Each row is a point on a landscape with many peaks, with its height.
A climber steps from a point to the highest of its 2 nearest points, and stops where none of them is higher. Distance is the straight distance between rows; heights are no part of it.
Kog: 124; 111; 132; 129; 137; 139; 158; 97; 89; 129; 141; 120; 117; 129; 163; 104; 129; 129; 116; 116; 130; 115; 124; 166; 136; 135; 136; 124; 138; 116; 123; 103; 105; 141; 168; 119; 120; 166; 116; 143; 130; 157  h=40.9
kef: 132; 90; 132; 133; 136; 120; 145; 129; 125; 134; 112; 122; 130; 125; 133; 134; 153; 140; 110; 92; 134; 129; 165; 130; 135; 135; 140; 118; 104; 139; 118; 106; 125; 128; 157; 123; 114; 134; 135; 121; 114; 141  h=30.3
kezel: 81; 148; 125; 124; 146; 194; 126; 132; 144; 137; 108; 121; 107; 124; 179; 103; 107; 123; 166; 135; 142; 124; 141; 167; 125; 122; 115; 58; 144; 133; 132; 137; 127; 114; 141; 114; 137; 145; 128; 114; 127; 122  h=43.4
Sikob: 111; 139; 124; 144; 140; 169; 110; 152; 152; 165; 94; 108; 113; 126; 146; 120; 108; 125; 136; 150; 138; 114; 127; 114; 133; 137; 107; 99; 151; 119; 137; 171; 153; 123; 144; 135; 148; 111; 115; 104; 114; 100  h=49.9
raro: 127; 156; 118; 134; 103; 118; 105; 134; 100; 147; 141; 112; 119; 134; 148; 151; 151; 117; 127; 141; 84; 116; 96; 159; 117; 137; 133; 160; 144; 128; 134; 108; 117; 141; 116; 117; 111; 104; 111; 152; 167; 145  h=22.9
fer: 126; 151; 137; 158; 107; 130; 104; 153; 140; 130; 142; 140; 128; 125; 147; 133; 163; 124; 134; 128; 146; 111; 80; 128; 134; 96; 132; 112; 109; 131; 129; 116; 132; 110; 91; 157; 166; 104; 98; 111; 129; 128  h=53.1
midu: 117; 100; 128; 120; 150; 144; 143; 130; 117; 145; 103; 117; 122; 133; 149; 129; 141; 146; 131; 97; 132; 128; 149; 139; 122; 152; 134; 93; 115; 150; 133; 116; 125; 142; 159; 125; 109; 140; 122; 110; 120; 144  h=27.3
Sivon: 107; 90; 125; 102; 142; 155; 125; 142; 169; 118; 97; 153; 122; 108; 88; 132; 129; 104; 137; 142; 143; 145; 131; 117; 100; 136; 132; 117; 147; 144; 114; 169; 170; 118; 126; 133; 133; 118; 141; 127; 108; 75  h=15.5
tos: 133; 107; 126; 95; 134; 118; 96; 143; 132; 132; 111; 140; 138; 150; 150; 146; 134; 143; 138; 127; 80; 131; 164; 93; 141; 136; 153; 176; 150; 140; 152; 90; 142; 105; 130; 132; 110; 134; 140; 131; 144; 105  h=36.6
Vul: 114; 166; 120; 166; 131; 145; 116; 139; 130; 109; 139; 129; 136; 143; 107; 98; 139; 95; 135; 143; 150; 130; 75; 128; 104; 98; 84; 113; 158; 143; 116; 166; 122; 136; 123; 145; 153; 103; 127; 145; 117; 128  h=52.9
nule: 132; 124; 116; 151; 119; 138; 113; 143; 133; 147; 119; 116; 124; 129; 177; 157; 130; 154; 114; 146; 103; 139; 139; 136; 144; 135; 137; 134; 102; 106; 166; 97; 146; 129; 114; 127; 139; 111; 111; 112; 133; 122  h=62.9
buto: 138; 132; 92; 163; 140; 156; 115; 153; 105; 136; 114; 92; 120; 128; 138; 145; 122; 166; 140; 144; 106; 114; 113; 143; 119; 147; 134; 107; 118; 106; 152; 132; 147; 157; 102; 111; 135; 106; 119; 102; 133; 147  h=52.6
mivik: 134; 179; 131; 144; 135; 121; 115; 137; 128; 118; 149; 145; 131; 148; 97; 107; 109; 87; 129; 149; 150; 134; 88; 103; 113; 133; 82; 128; 152; 159; 130; 162; 112; 128; 109; 147; 144; 112; 136; 152; 118; 120  h=50.2
suk: 127; 135; 143; 122; 126; 150; 150; 115; 141; 138; 135; 100; 108; 121; 121; 108; 105; 137; 127; 128; 142; 134; 116; 119; 112; 130; 143; 125; 142; 116; 128; 123; 134; 146; 153; 133; 108; 128; 137; 130; 142; 119  h=10.7
rodab: 167; 116; 109; 141; 113; 118; 103; 133; 128; 123; 134; 131; 129; 82; 115; 125; 142; 150; 142; 137; 154; 158; 96; 114; 125; 169; 111; 100; 102; 129; 159; 170; 129; 183; 97; 131; 173; 128; 136; 105; 116; 107  h=11.9
Sego: 157; 127; 106; 156; 127; 113; 127; 140; 113; 166; 148; 109; 129; 126; 118; 137; 143; 135; 116; 114; 123; 106; 102; 140; 124; 161; 126; 125; 105; 126; 141; 135; 118; 181; 132; 120; 147; 102; 122; 121; 117; 153  h=31.0
fuza: 115; 112; 139; 100; 127; 118; 150; 102; 74; 114; 128; 132; 135; 118; 119; 114; 98; 135; 155; 124; 127; 118; 124; 131; 130; 134; 130; 145; 124; 110; 99; 130; 108; 124; 105; 109; 80; 145; 127; 148; 128; 152  h=50.4
Dotuk: 111; 125; 76; 157; 147; 177; 136; 116; 91; 129; 114; 105; 122; 126; 148; 98; 118; 147; 147; 141; 111; 98; 119; 180; 125; 114; 119; 122; 146; 92; 136; 147; 101; 164; 132; 100; 127; 135; 124; 118; 149; 159  h=41.1
Nuvi: 163; 113; 131; 121; 123; 107; 125; 123; 156; 124; 123; 141; 132; 100; 107; 125; 112; 135; 118; 131; 153; 148; 154; 103; 123; 142; 125; 139; 116; 150; 117; 142; 144; 141; 125; 158; 130; 120; 154; 129; 125; 85  h=38.5
sul: 83; 149; 103; 142; 141; 195; 122; 136; 127; 128; 129; 110; 112; 124; 175; 106; 117; 141; 148; 131; 130; 114; 128; 163; 123; 95; 103; 73; 149; 107; 139; 140; 110; 136; 141; 114; 138; 153; 136; 110; 142; 136  h=39.5
Ripad: 136; 145; 151; 145; 114; 99; 115; 144; 153; 122; 153; 139; 120; 126; 127; 133; 161; 117; 124; 126; 150; 126; 84; 109; 138; 115; 130; 126; 113; 128; 135; 126; 148; 108; 90; 162; 173; 110; 114; 116; 115; 114  h=50.0
Mubi: 130; 144; 99; 141; 124; 141; 116; 143; 124; 169; 146; 105; 141; 136; 139; 140; 126; 135; 124; 122; 91; 106; 88; 147; 112; 153; 126; 115; 122; 126; 153; 143; 104; 180; 137; 101; 152; 98; 102; 103; 137; 162  h=28.3
ruza: 142; 136; 106; 156; 125; 148; 109; 157; 111; 148; 125; 103; 122; 135; 165; 166; 135; 153; 125; 148; 89; 121; 121; 151; 134; 150; 147; 114; 115; 108; 168; 108; 143; 148; 111; 106; 144; 104; 103; 113; 134; 141  h=57.2
gefad: 134; 148; 149; 134; 134; 102; 152; 90; 124; 134; 158; 115; 135; 130; 126; 128; 110; 135; 100; 113; 135; 138; 139; 142; 137; 118; 153; 140; 111; 101; 112; 106; 118; 121; 144; 131; 119; 159; 130; 138; 124; 143  h=45.9
Vuluv: 128; 157; 155; 129; 119; 113; 135; 116; 132; 142; 161; 114; 129; 134; 142; 127; 116; 118; 100; 125; 138; 137; 114; 122; 138; 106; 123; 139; 115; 110; 145; 103; 122; 106; 125; 144; 131; 152; 123; 128; 130; 132  h=51.6
volig: 147; 153; 142; 118; 147; 86; 121; 113; 173; 139; 141; 146; 146; 152; 88; 138; 112; 95; 120; 113; 140; 131; 167; 89; 158; 128; 126; 149; 116; 130; 128; 154; 135; 95; 92; 145; 163; 146; 154; 114; 94; 99  h=5.6
Vupar: 144; 158; 136; 115; 135; 79; 138; 112; 114; 110; 140; 142; 150; 134; 89; 129; 88; 114; 143; 121; 149; 157; 156; 107; 149; 134; 131; 135; 93; 122; 124; 135; 103; 129; 116; 125; 112; 160; 141; 133; 114; 130  h=16.8
pezu: 88; 121; 148; 80; 139; 134; 153; 109; 80; 110; 135; 137; 117; 123; 136; 116; 107; 132; 156; 113; 118; 112; 124; 132; 131; 127; 128; 124; 132; 117; 111; 109; 114; 107; 110; 110; 90; 154; 124; 140; 123; 152  h=53.5
buve: 115; 138; 108; 167; 123; 142; 120; 105; 98; 95; 136; 126; 152; 132; 131; 97; 124; 120; 125; 143; 141; 113; 97; 147; 119; 73; 93; 130; 155; 122; 120; 148; 102; 161; 151; 136; 138; 138; 118; 141; 142; 143  h=25.3
Zed: 119; 102; 139; 93; 121; 146; 143; 119; 151; 102; 107; 152; 114; 129; 109; 129; 139; 132; 128; 107; 137; 118; 165; 99; 119; 126; 165; 112; 154; 174; 111; 121; 129; 95; 156; 104; 97; 129; 142; 143; 128; 129  h=19.9
vit: 135; 152; 116; 148; 130; 97; 133; 108; 92; 125; 151; 138; 123; 150; 137; 128; 165; 104; 110; 126; 122; 97; 94; 156; 126; 113; 130; 144; 133; 123; 113; 104; 109; 139; 140; 140; 126; 124; 106; 137; 150; 163  h=21.9
muto: 163; 141; 109; 137; 128; 120; 131; 117; 95; 99; 140; 121; 144; 110; 110; 93; 125; 139; 119; 137; 174; 175; 109; 143; 118; 162; 120; 115; 101; 134; 108; 129; 129; 150; 123; 128; 137; 129; 145; 132; 131; 126  h=34.0
boge: 130; 142; 127; 148; 112; 105; 89; 130; 119; 161; 135; 114; 125; 130; 148; 150; 149; 136; 117; 138; 86; 133; 131; 148; 131; 152; 140; 178; 116; 119; 145; 113; 124; 135; 116; 117; 112; 106; 115; 165; 151; 128  h=21.1
lonup: 160; 109; 125; 138; 111; 101; 122; 152; 127; 146; 141; 119; 117; 138; 139; 162; 161; 152; 113; 119; 102; 119; 130; 116; 133; 160; 148; 135; 125; 137; 146; 105; 148; 147; 133; 130; 152; 89; 132; 114; 127; 116  h=36.5
Lifa: 118; 160; 157; 147; 147; 128; 136; 114; 138; 135; 145; 121; 131; 157; 139; 113; 141; 89; 109; 119; 146; 121; 91; 139; 122; 114; 105; 107; 166; 148; 126; 123; 117; 105; 141; 144; 160; 134; 107; 146; 119; 148  h=16.2
babun: 132; 118; 125; 117; 133; 117; 108; 159; 122; 127; 122; 131; 115; 155; 147; 158; 138; 150; 126; 132; 100; 116; 129; 108; 123; 152; 134; 149; 144; 137; 148; 98; 151; 110; 131; 141; 124; 109; 129; 128; 140; 105  h=40.1
zor: 129; 117; 97; 159; 136; 154; 139; 111; 90; 144; 103; 105; 126; 114; 138; 104; 116; 143; 140; 142; 123; 110; 119; 180; 127; 132; 129; 141; 123; 104; 132; 136; 118; 155; 125; 109; 112; 124; 117; 142; 146; 151  h=44.1
bav: 115; 112; 139; 91; 123; 156; 151; 120; 121; 109; 98; 150; 102; 129; 157; 124; 138; 151; 152; 96; 125; 110; 157; 127; 128; 154; 153; 116; 160; 162; 114; 113; 127; 105; 146; 107; 77; 134; 148; 139; 133; 143  h=22.1
kube: 175; 113; 115; 142; 104; 113; 123; 137; 139; 121; 126; 113; 141; 91; 116; 121; 130; 161; 127; 138; 153; 163; 114; 141; 140; 153; 125; 126; 84; 111; 150; 143; 143; 160; 99; 126; 165; 126; 135; 115; 113; 121  h=14.1
mina: 159; 133; 131; 120; 125; 113; 127; 112; 134; 117; 133; 137; 139; 93; 112; 107; 110; 131; 118; 135; 179; 173; 133; 123; 117; 154; 114; 115; 105; 142; 112; 146; 137; 147; 127; 141; 137; 122; 149; 129; 125; 93  h=36.4
Tal: 124; 83; 109; 84; 118; 125; 126; 151; 171; 111; 106; 157; 147; 120; 113; 145; 112; 126; 132; 149; 108; 142; 155; 110; 136; 112; 141; 148; 125; 143; 110; 128; 147; 109; 121; 143; 110; 129; 130; 122; 131; 92  h=50.3
tama: 139; 105; 134; 134; 130; 106; 139; 127; 142; 121; 132; 131; 135; 130; 127; 141; 152; 134; 99; 98; 128; 140; 178; 112; 149; 124; 137; 155; 103; 129; 114; 106; 133; 109; 142; 129; 124; 127; 155; 117; 118; 134  h=34.2
gevam: 142; 135; 95; 174; 120; 130; 118; 121; 96; 102; 148; 118; 152; 128; 117; 100; 134; 126; 121; 141; 158; 129; 94; 152; 118; 103; 102; 119; 129; 130; 115; 147; 106; 182; 151; 135; 144; 135; 118; 137; 128; 148  h=28.2
faf: 108; 110; 133; 95; 135; 166; 159; 131; 118; 119; 111; 133; 99; 132; 160; 119; 134; 144; 154; 109; 140; 133; 148; 157; 121; 155; 145; 85; 137; 151; 127; 114; 132; 134; 157; 122; 93; 152; 137; 122; 121; 148  h=24.5
Zisa: 102; 145; 111; 165; 145; 148; 135; 149; 119; 108; 136; 112; 114; 135; 116; 101; 135; 118; 145; 130; 142; 130; 94; 126; 101; 114; 92; 112; 138; 123; 124; 164; 122; 154; 150; 138; 132; 108; 128; 128; 123; 122  h=55.9
gefur: 163; 111; 128; 123; 114; 110; 101; 129; 158; 151; 106; 135; 143; 101; 139; 133; 109; 141; 130; 151; 135; 131; 134; 101; 145; 135; 121; 136; 133; 133; 130; 146; 164; 142; 119; 167; 150; 106; 135; 122; 124; 70  h=40.8
dob: 150; 161; 134; 123; 125; 101; 132; 111; 102; 111; 145; 129; 143; 124; 102; 112; 82; 124; 126; 132; 154; 154; 117; 111; 121; 139; 118; 142; 118; 127; 128; 134; 107; 132; 124; 133; 110; 154; 137; 149; 136; 132  h=13.9
vedif: 102; 94; 155; 86; 140; 154; 127; 127; 175; 120; 107; 155; 125; 119; 81; 132; 140; 92; 135; 145; 140; 148; 129; 129; 94; 133; 140; 111; 155; 136; 112; 152; 160; 92; 117; 118; 132; 125; 124; 134; 108; 98  h=16.4
Lik: 120; 90; 136; 119; 131; 129; 114; 136; 153; 145; 107; 120; 129; 89; 125; 143; 137; 134; 126; 115; 138; 137; 125; 107; 128; 130; 124; 94; 110; 126; 145; 156; 150; 145; 123; 137; 158; 136; 117; 91; 105; 101  h=49.5
fulun: 127; 81; 112; 88; 116; 115; 133; 157; 172; 113; 118; 161; 141; 100; 99; 150; 138; 127; 125; 152; 111; 164; 161; 126; 136; 103; 137; 131; 111; 134; 96; 140; 142; 114; 121; 144; 123; 115; 115; 115; 131; 107  h=52.5
Varut: 118; 103; 144; 84; 113; 122; 131; 129; 170; 125; 113; 152; 139; 135; 108; 137; 102; 108; 122; 140; 135; 133; 150; 97; 133; 119; 133; 149; 116; 130; 126; 133; 139; 96; 119; 137; 115; 153; 134; 133; 115; 98  h=47.7
niv: 163; 103; 118; 105; 117; 113; 136; 125; 176; 110; 137; 149; 129; 96; 91; 140; 148; 126; 102; 111; 129; 137; 191; 107; 136; 102; 159; 130; 120; 151; 88; 136; 129; 112; 146; 118; 131; 127; 153; 115; 117; 118  h=16.0
Zazol: 134; 133; 160; 127; 136; 113; 129; 138; 149; 131; 141; 122; 112; 138; 125; 135; 149; 126; 111; 117; 140; 130; 101; 105; 121; 136; 124; 121; 138; 140; 143; 120; 153; 109; 120; 158; 164; 120; 122; 120; 125; 105  h=47.1
zup: 179; 110; 123; 147; 124; 107; 130; 140; 135; 162; 144; 112; 127; 121; 112; 144; 153; 151; 105; 104; 111; 110; 143; 123; 135; 170; 143; 139; 106; 127; 147; 125; 134; 163; 127; 116; 155; 104; 144; 123; 107; 142  h=33.6
pezop: 114; 106; 133; 112; 119; 160; 116; 136; 156; 160; 91; 116; 121; 104; 131; 127; 119; 129; 134; 150; 148; 127; 123; 108; 133; 134; 123; 101; 137; 118; 132; 172; 171; 126; 129; 139; 160; 135; 116; 100; 107; 87  h=53.0
rupev: 137; 94; 128; 99; 119; 127; 137; 128; 164; 112; 120; 158; 126; 110; 88; 138; 150; 124; 113; 116; 133; 127; 178; 100; 122; 106; 162; 115; 134; 172; 97; 127; 128; 102; 154; 114; 113; 124; 142; 134; 122; 123  h=18.1
Zumo: 127; 182; 128; 132; 127; 101; 128; 106; 109; 117; 155; 152; 133; 156; 119; 131; 144; 87; 120; 125; 113; 98; 83; 140; 115; 94; 128; 137; 151; 139; 119; 112; 100; 137; 133; 139; 141; 121; 105; 141; 152; 161  h=19.7
ral: 113; 138; 145; 131; 134; 134; 122; 140; 101; 127; 132; 140; 102; 136; 158; 137; 130; 128; 121; 98; 112; 105; 115; 122; 121; 144; 101; 148; 160; 130; 145; 128; 103; 114; 156; 121; 107; 125; 123; 164; 146; 138  h=50.1
kigon: 138; 105; 131; 139; 129; 117; 160; 88; 72; 118; 123; 121; 136; 124; 121; 95; 109; 133; 134; 139; 131; 118; 115; 162; 134; 143; 137; 150; 131; 105; 88; 135; 121; 134; 123; 112; 98; 146; 127; 152; 127; 157  h=47.5
kegi: 105; 123; 125; 144; 144; 140; 136; 138; 95; 120; 133; 104; 114; 130; 136; 125; 153; 140; 126; 117; 144; 124; 99; 140; 116; 117; 120; 107; 116; 129; 131; 111; 140; 128; 125; 139; 128; 135; 115; 113; 127; 141  h=63.0
Sala: 139; 159; 132; 126; 129; 129; 141; 114; 113; 118; 140; 116; 121; 127; 107; 103; 88; 133; 135; 134; 138; 142; 107; 111; 107; 137; 120; 148; 145; 122; 126; 139; 115; 143; 136; 137; 100; 126; 144; 148; 154; 131  h=12.2
gelir: 129; 142; 161; 114; 129; 121; 119; 138; 128; 137; 131; 139; 115; 149; 144; 144; 124; 122; 124; 100; 115; 109; 145; 91; 128; 147; 120; 156; 147; 145; 163; 112; 104; 90; 138; 123; 116; 148; 129; 155; 138; 120  h=45.8
zub: 98; 120; 178; 84; 129; 141; 133; 95; 155; 126; 136; 168; 134; 129; 95; 126; 137; 117; 138; 138; 134; 131; 144; 135; 110; 106; 144; 89; 125; 139; 104; 120; 127; 107; 143; 123; 105; 122; 109; 163; 109; 135  h=15.6
nosif: 134; 147; 100; 141; 96; 131; 128; 129; 100; 144; 132; 110; 120; 137; 137; 140; 153; 107; 122; 145; 91; 107; 86; 177; 112; 124; 131; 145; 151; 124; 130; 120; 116; 169; 131; 107; 129; 94; 117; 142; 164; 157  h=24.3
bubif: 126; 110; 142; 83; 123; 111; 159; 127; 110; 120; 114; 137; 121; 143; 103; 136; 119; 124; 155; 110; 94; 131; 172; 81; 155; 135; 154; 145; 130; 119; 127; 113; 112; 112; 100; 103; 88; 156; 135; 118; 123; 148  h=29.2
fivo: 118; 133; 144; 99; 129; 80; 149; 120; 120; 103; 135; 150; 153; 139; 82; 139; 108; 108; 166; 128; 136; 159; 182; 108; 155; 117; 125; 134; 88; 117; 117; 134; 102; 132; 111; 110; 110; 144; 131; 125; 105; 142  h=20.5
funes: 120; 176; 143; 140; 125; 128; 126; 111; 141; 126; 142; 143; 138; 162; 132; 116; 148; 74; 113; 128; 126; 108; 73; 143; 112; 91; 110; 111; 171; 149; 119; 122; 113; 125; 138; 142; 164; 114; 106; 143; 133; 158  h=17.8
feri: 152; 139; 135; 157; 135; 87; 136; 114; 123; 125; 162; 123; 131; 149; 131; 139; 167; 131; 99; 88; 132; 122; 150; 132; 149; 136; 138; 149; 96; 110; 109; 108; 132; 123; 139; 138; 130; 119; 149; 122; 113; 152  h=29.4
buze: 147; 158; 76; 176; 136; 155; 104; 161; 109; 123; 128; 102; 128; 130; 134; 145; 111; 154; 153; 154; 115; 117; 113; 138; 107; 143; 123; 101; 130; 114; 143; 159; 129; 176; 109; 111; 140; 85; 122; 101; 148; 136  h=51.5
bosav: 124; 146; 140; 134; 120; 124; 109; 166; 134; 138; 138; 127; 111; 152; 153; 160; 139; 117; 121; 135; 120; 113; 99; 131; 120; 141; 115; 121; 150; 150; 151; 112; 138; 110; 137; 138; 145; 96; 114; 128; 137; 107  h=43.5
Vubof: 125; 100; 128; 139; 139; 131; 162; 85; 64; 123; 132; 117; 118; 135; 141; 90; 126; 126; 123; 135; 116; 103; 107; 167; 138; 134; 135; 138; 155; 100; 99; 124; 117; 132; 135; 116; 111; 156; 120; 137; 135; 159  h=44.9
ven: 138; 140; 142; 137; 134; 96; 151; 87; 100; 141; 142; 121; 132; 143; 133; 120; 126; 129; 107; 109; 109; 122; 145; 142; 142; 141; 149; 166; 120; 101; 113; 107; 112; 117; 130; 120; 105; 154; 136; 151; 135; 158  h=42.8
Mogel: 150; 100; 127; 123; 103; 130; 141; 136; 144; 122; 123; 116; 136; 110; 119; 129; 110; 151; 112; 148; 140; 158; 131; 131; 130; 136; 139; 154; 93; 108; 139; 121; 148; 132; 115; 131; 126; 130; 140; 121; 120; 120  h=16.3
Bovit: 131; 92; 154; 109; 133; 101; 139; 126; 168; 125; 123; 133; 125; 88; 109; 144; 167; 122; 114; 98; 137; 155; 151; 111; 141; 120; 140; 105; 116; 127; 124; 142; 148; 127; 132; 138; 164; 144; 135; 102; 105; 106  h=45.1
mebo: 130; 155; 169; 124; 128; 106; 126; 125; 145; 142; 150; 138; 130; 159; 152; 139; 132; 109; 109; 104; 130; 128; 143; 111; 143; 131; 116; 147; 122; 134; 152; 104; 112; 87; 133; 135; 136; 153; 126; 136; 126; 129  h=45.7
mov: 96; 150; 126; 143; 133; 140; 112; 113; 98; 101; 135; 133; 158; 128; 133; 101; 107; 113; 142; 129; 138; 103; 89; 136; 125; 75; 82; 132; 156; 129; 130; 140; 94; 120; 113; 132; 131; 149; 115; 152; 135; 144  h=22.5
Kud: 131; 134; 136; 141; 104; 123; 121; 137; 136; 148; 144; 118; 128; 133; 167; 139; 137; 140; 109; 136; 123; 141; 120; 134; 145; 121; 123; 153; 98; 105; 159; 95; 135; 118; 116; 137; 134; 124; 122; 116; 136; 129  h=57.5
zok: 135; 102; 131; 105; 135; 123; 102; 137; 166; 150; 99; 137; 145; 125; 133; 134; 107; 131; 133; 146; 118; 118; 134; 98; 136; 132; 127; 144; 153; 143; 129; 132; 170; 110; 119; 162; 146; 116; 132; 127; 123; 70  h=42.5
Dilas: 135; 116; 140; 131; 121; 106; 144; 109; 112; 138; 123; 124; 128; 139; 130; 125; 141; 138; 113; 108; 103; 131; 164; 116; 143; 144; 145; 175; 114; 117; 119; 104; 121; 105; 121; 114; 92; 141; 148; 139; 132; 155  h=39.2
pifa: 149; 120; 125; 139; 121; 118; 101; 132; 125; 151; 110; 115; 136; 118; 137; 137; 123; 152; 126; 146; 98; 137; 142; 134; 129; 154; 146; 181; 121; 118; 153; 106; 143; 135; 120; 124; 101; 110; 132; 154; 144; 117  h=19.5
lomor: 122; 132; 108; 171; 124; 143; 112; 142; 106; 128; 136; 116; 131; 125; 149; 135; 152; 141; 121; 127; 143; 117; 96; 146; 130; 96; 127; 105; 98; 119; 136; 117; 122; 135; 110; 140; 139; 123; 103; 112; 131; 142  h=58.0
vede: 99; 148; 102; 160; 147; 154; 125; 156; 115; 106; 121; 112; 100; 129; 128; 114; 114; 146; 154; 135; 134; 121; 110; 133; 108; 125; 96; 120; 141; 111; 128; 151; 128; 143; 143; 126; 113; 107; 136; 126; 139; 125  h=58.8
vugiv: 129; 151; 88; 138; 107; 150; 127; 144; 121; 152; 137; 102; 128; 143; 145; 139; 141; 119; 132; 135; 89; 107; 91; 164; 109; 124; 123; 112; 144; 122; 145; 131; 106; 188; 144; 99; 143; 92; 112; 108; 151; 154  h=26.3
deva: 151; 151; 130; 108; 142; 96; 128; 115; 178; 124; 138; 152; 143; 150; 88; 149; 108; 114; 127; 101; 121; 136; 193; 84; 156; 110; 144; 154; 114; 132; 124; 141; 124; 100; 115; 127; 153; 156; 164; 103; 113; 106  h=8.6
vavil: 154; 132; 128; 160; 142; 91; 147; 104; 94; 134; 151; 121; 127; 162; 142; 128; 177; 117; 101; 102; 124; 104; 123; 156; 142; 140; 139; 131; 116; 118; 112; 104; 118; 139; 149; 137; 132; 138; 117; 126; 127; 163  h=25.2
bot: 100; 116; 167; 106; 156; 145; 148; 116; 155; 116; 121; 134; 117; 132; 95; 123; 134; 110; 124; 112; 149; 151; 130; 118; 100; 136; 154; 104; 154; 149; 115; 131; 146; 92; 137; 121; 135; 138; 133; 134; 113; 111  h=17.6
nobi: 118; 108; 143; 80; 126; 140; 116; 135; 172; 153; 94; 136; 140; 147; 149; 131; 107; 116; 131; 146; 120; 120; 139; 106; 143; 134; 128; 143; 146; 139; 137; 117; 160; 78; 115; 146; 140; 151; 124; 120; 119; 91  h=44.6
nom: 106; 143; 89; 163; 128; 187; 116; 134; 107; 117; 128; 108; 125; 134; 158; 124; 123; 152; 130; 135; 116; 107; 116; 166; 123; 89; 103; 99; 151; 100; 144; 137; 103; 152; 128; 113; 134; 141; 136; 123; 153; 153  h=36.8
bege: 118; 164; 84; 173; 135; 141; 111; 166; 105; 113; 128; 115; 99; 137; 138; 141; 121; 146; 156; 152; 109; 112; 108; 141; 107; 135; 103; 119; 147; 115; 129; 151; 130; 154; 133; 117; 116; 82; 136; 123; 148; 129  h=55.5
nos: 155; 158; 100; 164; 131; 125; 116; 129; 103; 103; 156; 138; 135; 118; 123; 98; 139; 122; 123; 140; 170; 156; 91; 133; 115; 145; 93; 108; 121; 148; 113; 151; 113; 176; 140; 142; 144; 116; 134; 139; 126; 123  h=31.3
zis: 133; 107; 128; 83; 122; 115; 121; 136; 130; 125; 109; 135; 134; 138; 119; 134; 121; 136; 148; 123; 87; 125; 170; 77; 143; 138; 158; 172; 145; 136; 141; 99; 126; 115; 114; 117; 89; 151; 141; 126; 137; 121  h=33.4
kos: 95; 131; 134; 125; 150; 175; 118; 133; 162; 147; 78; 127; 113; 120; 169; 129; 100; 124; 148; 145; 138; 118; 152; 134; 132; 138; 127; 79; 146; 136; 135; 142; 148; 105; 144; 121; 124; 121; 115; 116; 120; 108  h=46.8
paval: 156; 136; 122; 95; 124; 108; 123; 114; 180; 120; 132; 159; 142; 128; 96; 138; 121; 111; 121; 110; 111; 127; 202; 83; 145; 95; 160; 159; 121; 152; 109; 127; 122; 90; 132; 108; 131; 151; 157; 115; 127; 115  h=12.3
vel: 97; 142; 136; 142; 134; 132; 118; 118; 108; 121; 127; 124; 148; 117; 127; 112; 98; 118; 144; 135; 158; 118; 108; 134; 125; 93; 96; 130; 120; 136; 126; 132; 110; 105; 110; 138; 116; 135; 118; 145; 134; 123  h=20.3
Mek: 146; 114; 125; 118; 106; 126; 121; 129; 137; 133; 109; 125; 139; 110; 128; 127; 93; 145; 126; 149; 125; 150; 140; 128; 133; 145; 140; 175; 109; 113; 147; 116; 138; 125; 118; 125; 94; 126; 140; 141; 136; 116  h=18.0
tob: 101; 124; 141; 137; 128; 143; 115; 130; 131; 135; 111; 121; 135; 109; 127; 122; 99; 125; 130; 146; 155; 128; 122; 132; 121; 107; 109; 116; 116; 132; 127; 136; 139; 103; 116; 140; 124; 124; 123; 129; 123; 106  h=18.6
fila: 110; 112; 146; 87; 129; 101; 157; 131; 138; 107; 128; 160; 131; 150; 82; 146; 116; 110; 147; 119; 118; 147; 183; 84; 157; 110; 147; 140; 111; 122; 126; 130; 104; 113; 116; 107; 114; 156; 132; 123; 107; 147  h=24.6
Deso: 87; 123; 135; 114; 148; 144; 151; 126; 87; 102; 131; 118; 102; 131; 142; 115; 130; 141; 139; 122; 132; 121; 109; 145; 121; 127; 117; 117; 133; 122; 117; 106; 133; 106; 128; 126; 106; 151; 130; 129; 129; 148  h=57.9
tifab: 126; 74; 126; 98; 115; 113; 148; 147; 168; 124; 119; 136; 134; 93; 118; 145; 155; 138; 117; 125; 112; 166; 165; 130; 150; 111; 145; 123; 105; 124; 107; 122; 140; 127; 130; 132; 135; 119; 123; 98; 120; 126  h=49.6
zes: 91; 116; 167; 97; 116; 153; 125; 106; 147; 140; 119; 144; 136; 111; 115; 122; 110; 115; 143; 154; 154; 127; 135; 142; 112; 102; 123; 96; 120; 133; 105; 136; 131; 102; 130; 124; 111; 117; 118; 149; 113; 118  h=16.9

For each start below, name the point where the climber stops.
Sego | kegi
bav | tama
deva | tama
funes | tama
Vubof | kegi
gevam | fulun
sul | pezop
gefur | fulun
dob | kegi
zes | fulun
Mek | kegi

Call two points neighbours if one is among the 2 nearest of the other. Go from one point of each pair to the other, from neighbour to neighbour, staying as high as possible. Name the lowest point that can't be avoided.
pezop, fulun | Bovit
vede, Vuluv | buze
ral, nule | mebo
